Each scene shows the same named points in several views. A view is turned or mirrored, and shifted as a whole, has a little noise and may leave points out.

Scene 1
View 1
Q_969: -9	-3	-10	-14	-8	3	12	-9	10	5	20	4	9	7	2	-12	10	-6	6	9
Q_383: -9	9	-8	-2	-11	-4	7	14	-2	5	2	8	2	5	10	-2	2	2	-5	-14
Q_247: -10	-1	-9	-11	-9	2	11	-4	8	5	17	6	6	8	3	-10	9	-5	4	4
Q_490: -11	2	-8	-9	-9	0	11	-1	7	5	14	8	4	11	2	-9	9	-4	3	1
Q_73: -4	3	-12	-8	-10	-2	9	5	3	4	9	6	11	2	8	-4	5	-2	-2	-2
Q_584: -8	4	-9	-7	-6	-6	11	2	8	4	7	16	6	21	-3	-8	13	-6	1	2
Q_653: -5	10	-10	-2	-6	-13	9	11	6	2	-3	23	6	29	-3	-3	14	-6	-3	-4
Q_955: -9	1	-9	-9	-6	-4	12	-4	11	4	12	14	7	21	-4	-10	15	-8	4	7
Q_748: -3	5	-11	-7	-9	-4	9	6	3	4	6	9	10	7	7	-3	7	-2	-3	-3
Q_43: 4	-2	-16	-12	-8	-5	11	-2	9	2	9	9	21	4	6	-3	10	-7	-1	8
Q_549: -9	6	-8	-4	-6	-8	11	3	9	3	5	20	4	28	-5	-8	15	-7	2	1
Q_710: -9	4	-8	-6	-9	-2	9	4	4	5	9	8	4	9	5	-6	7	-2	-1	-4
Q_714: -6	3	-10	-7	-7	-6	11	1	8	4	8	15	8	18	-1	-7	12	-6	1	3
View 2
Q_969: -3	5	1	-8	-8	-17	-13	-1	-1	2	4	9	7	3	-17	-3	-7	8	-1	10
Q_383: -9	6	-9	-5	1	9	-5	6	1	0	-9	-9	4	0	0	4	-12	-6	-11	-6
Q_714: -5	2	-2	-1	-2	-5	-15	4	-4	-2	1	10	-3	7	-4	2	-12	1	-9	9
Q_43: -5	1	-2	-8	4	-9	-13	3	-5	-4	6	5	3	11	-9	2	-11	10	4	3
Q_490: -5	6	-3	-5	-7	-7	-11	1	0	2	-1	6	4	2	-10	-1	-9	1	-8	7
Q_710: -6	6	-5	-5	-3	-1	-9	3	0	1	-4	0	4	2	-6	1	-10	-1	-8	3
Q_549: -4	2	-2	3	-3	-1	-17	4	-6	-2	-1	15	-9	7	1	3	-13	-3	-16	13
Q_653: -6	0	-5	5	3	7	-16	7	-7	-5	-2	11	-12	9	8	6	-16	-6	-17	8
Q_73: -7	4	-5	-8	2	-3	-9	4	-1	-2	-1	-3	6	5	-7	2	-11	4	-1	-2
Q_584: -5	2	-2	0	-3	-3	-15	3	-5	-1	0	12	-4	6	-3	2	-12	-1	-12	10
Q_247: -4	6	-2	-7	-8	-11	-12	0	0	2	0	6	6	2	-13	-2	-8	4	-5	8
Q_748: -7	4	-5	-6	1	-1	-9	5	-2	-1	-2	-2	4	4	-5	2	-11	1	-4	-1
View 3
Q_714: -4	6	-4	11	-4	-3	0	-7	7	-10	13	-4	2	-1	7	-10	-1	5	5	10
Q_653: -11	11	0	6	9	0	-6	-15	10	-10	19	-8	-2	9	8	-17	1	9	5	13
Q_73: 1	8	2	10	-11	5	-2	0	2	-11	8	-2	5	-6	2	-3	3	1	8	1
Q_584: -5	5	-6	11	-2	-4	2	-8	9	-9	15	-5	0	1	9	-12	-2	6	3	12
Q_549: -8	4	-8	11	2	-7	2	-11	11	-9	17	-5	-1	3	11	-15	-3	8	2	16
Q_490: -2	4	-9	14	-11	-4	4	-2	6	-12	10	0	5	-6	7	-8	-1	3	5	8
Q_969: 5	-2	-9	16	-16	-8	11	2	5	-6	7	-1	3	-11	8	-5	-4	1	3	8
Q_383: -10	17	-1	9	-7	9	-10	-4	3	-23	12	2	10	-1	-1	-6	9	3	12	0
Q_247: 1	2	-9	15	-14	-5	7	0	5	-10	9	0	4	-8	7	-6	-2	2	4	7
Q_748: -2	9	2	9	-7	5	-4	-3	3	-12	10	-3	4	-3	3	-6	3	3	8	3
Q_955: -2	0	-8	13	-5	-8	7	-6	9	-6	13	-5	-1	-2	10	-12	-5	5	1	14
Q_710: -4	8	-5	12	-9	1	-1	-3	5	-15	11	0	7	-4	4	-7	3	3	8	5
View 4
Q_584: 3	2	1	-1	-13	-1	-9	17	-5	-8	-5	-6	-6	-10	-5	-5	0	5	8	-2
Q_490: 7	3	-2	-6	-16	-3	-2	14	-9	-12	-1	-3	-11	-5	-10	4	3	9	3	1
Q_43: 2	10	1	-6	-14	-7	-12	22	0	-7	-3	-5	-14	-9	-3	10	13	9	1	7
Q_73: 5	0	2	-7	-16	-10	-5	15	-6	-13	-1	-4	-13	-10	-5	14	8	6	3	11
Q_714: 3	3	1	-2	-14	-3	-9	17	-5	-9	-5	-6	-7	-10	-5	-2	3	6	7	0
Q_955: 4	8	-2	-3	-14	1	-8	19	-5	-6	-4	-5	-7	-6	-8	-6	3	10	5	-5
Q_748: 3	-2	4	-5	-14	-10	-7	14	-6	-13	-3	-5	-10	-12	-3	10	6	4	6	9
Q_969: 7	12	-6	-8	-17	-1	-3	20	-7	-8	0	-3	-15	-1	-13	6	9	15	-2	-1
Q_710: 6	-3	2	-6	-15	-7	-3	11	-10	-14	-2	-4	-10	-9	-7	8	2	5	5	5
Q_247: 7	6	-3	-7	-17	-3	-2	16	-9	-11	-1	-3	-13	-3	-12	6	6	12	1	1
Q_549: 1	0	2	1	-12	0	-10	16	-6	-8	-7	-7	-2	-11	-4	-11	-3	3	11	-5

Which points are out of place in each view (at most two, in the order of its rows)? Write - if all are in place.
view 1: Q_43
view 2: Q_748
view 3: Q_714, Q_549
view 4: -

Scene 2
View 1
Q_525: 5	-5	-3	-4	5	-8	-6	20	9	2	2	-20	-23	-15	2	13	-3	10	22	-18
Q_350: 4	-8	-5	-2	1	-8	-3	19	5	3	5	-20	-19	-15	3	9	-1	5	17	-15
Q_23: 5	-1	12	6	8	-2	-2	15	1	4	-1	-15	-16	-2	-4	17	-6	18	13	-28
Q_406: 3	-3	2	3	8	-5	-5	21	7	4	2	-21	-19	-10	-3	14	-7	14	18	-23
Q_978: 15	-4	14	-3	6	-3	-2	7	0	1	-6	-7	-21	-6	3	23	1	20	18	-28
Q_615: -1	-12	2	9	-5	-5	4	14	-6	6	7	-15	-7	-6	0	6	1	2	2	-17
Q_572: 2	-2	13	11	7	-2	0	15	-1	5	0	-15	-12	0	-5	15	-7	16	8	-29
Q_301: -8	-15	-14	7	-7	-9	2	24	0	6	14	-24	-9	-16	0	-3	0	-9	5	-6
Q_883: 10	-10	3	-4	-2	-6	0	8	-2	2	0	-10	-18	-11	5	15	4	8	15	-19
Q_325: 10	-16	0	-2	-9	-6	4	5	-8	2	2	-6	-13	-11	8	10	10	1	8	-14
Q_996: 8	-13	10	7	-8	-3	8	3	-14	4	1	-4	-7	-2	4	12	8	6	0	-20
Q_253: 9	-11	8	2	-3	-4	4	5	-8	3	-1	-6	-12	-6	4	14	5	9	7	-21
View 2
Q_996: 11	9	6	5	-3	16	-7	-9	-10	-11	4	-2	-6	-15	-8	7	3	9	-20	-7
Q_978: 13	18	2	11	-7	20	-11	-7	-7	5	-8	-3	15	3	12	-7	-4	6	-23	8
Q_406: 15	10	-8	3	-10	13	-4	-6	-3	9	-5	-8	7	14	2	-2	-8	-1	-6	-5
Q_350: 4	10	-6	4	-4	6	4	-2	-3	8	-9	-9	4	10	-7	0	-4	-3	-7	-8
Q_572: 23	9	-3	1	-12	21	-14	-12	-6	0	4	-5	2	4	4	0	-7	7	-10	-4
Q_23: 20	12	-3	4	-11	20	-12	-10	-5	4	0	-5	6	7	6	-2	-7	5	-12	-1
Q_615: 12	5	-2	0	-6	11	-3	-8	-6	-4	4	-6	-9	-4	-12	8	-1	4	-8	-14
Q_883: 5	14	2	8	-2	11	-1	-4	-6	1	-7	-4	5	-2	-3	0	0	3	-18	-2
Q_325: 0	11	5	8	2	8	2	-3	-8	-5	-5	-4	-2	-10	-11	6	5	3	-19	-6
Q_301: 3	2	-9	-3	-4	0	10	-3	-2	2	-1	-11	-12	5	-24	11	-2	-4	3	-23
Q_253: 9	11	3	7	-3	14	-4	-7	-7	-3	-2	-4	1	-6	-5	3	1	5	-18	-4
Q_525: 7	12	-6	6	-6	8	2	-3	-2	11	-11	-9	9	14	-1	-2	-6	-3	-8	-4
View 3
Q_615: 3	-1	4	-4	10	12	1	12	8	2	-3	19	2	-4	8	-9	3	1	4	-11
Q_883: -1	4	5	4	1	9	-7	4	12	-5	-5	15	17	-2	-6	-2	-4	1	7	-5
Q_325: -3	2	1	5	7	14	-6	7	19	-7	-6	21	11	-1	-1	-10	-7	2	-1	-4
Q_525: -2	10	10	0	-4	4	-10	-1	1	3	-9	18	16	-8	-7	-4	2	1	25	-10
Q_572: 10	-2	9	-4	3	7	3	10	-3	3	1	2	11	-4	1	7	7	-3	9	-11
Q_978: 3	3	8	5	-5	5	-7	1	3	-7	-1	-2	27	0	-14	12	-3	-2	9	-3
Q_23: 8	1	10	-2	0	6	-1	6	-3	1	0	2	16	-4	-4	8	5	-3	12	-9
Q_301: -2	6	6	-6	10	11	-3	9	9	9	-10	37	-6	-12	12	-23	5	5	16	-15
Q_406: 3	6	11	-3	-2	4	-5	2	-4	5	-5	11	14	-8	-4	1	6	0	22	-11
View 4
Q_23: -20	-2	-3	-5	-4	7	-6	-5	6	-7	-1	-6	12	1	-2	3	4	-5	3	12
Q_253: -9	4	-2	-3	7	10	1	5	-3	-4	0	0	5	2	0	-10	9	2	0	9
Q_883: -7	0	-4	-4	9	8	1	6	-3	-8	5	-8	-1	4	1	-2	11	4	1	10
Q_350: -12	-5	-7	-9	7	3	1	1	-1	-3	9	-14	-9	0	10	9	10	0	9	10
Q_301: -14	2	-3	-14	12	-1	6	-1	-6	16	10	-5	-22	-7	28	0	6	-1	15	5
Q_525: -13	-8	-8	-9	4	2	-1	-1	1	-9	9	-18	-6	2	6	13	10	-1	8	12
Q_572: -22	0	-1	-6	-5	7	-5	-8	6	-2	-4	-2	12	-1	2	-1	3	-6	4	10
Q_996: -9	9	0	-2	9	12	3	6	-4	3	-2	8	5	0	3	-19	7	3	-1	7

Which points are out of place in each view (at most two, in the order of its rows)? Write - if all are in place.
view 1: Q_978
view 2: Q_253
view 3: -
view 4: -
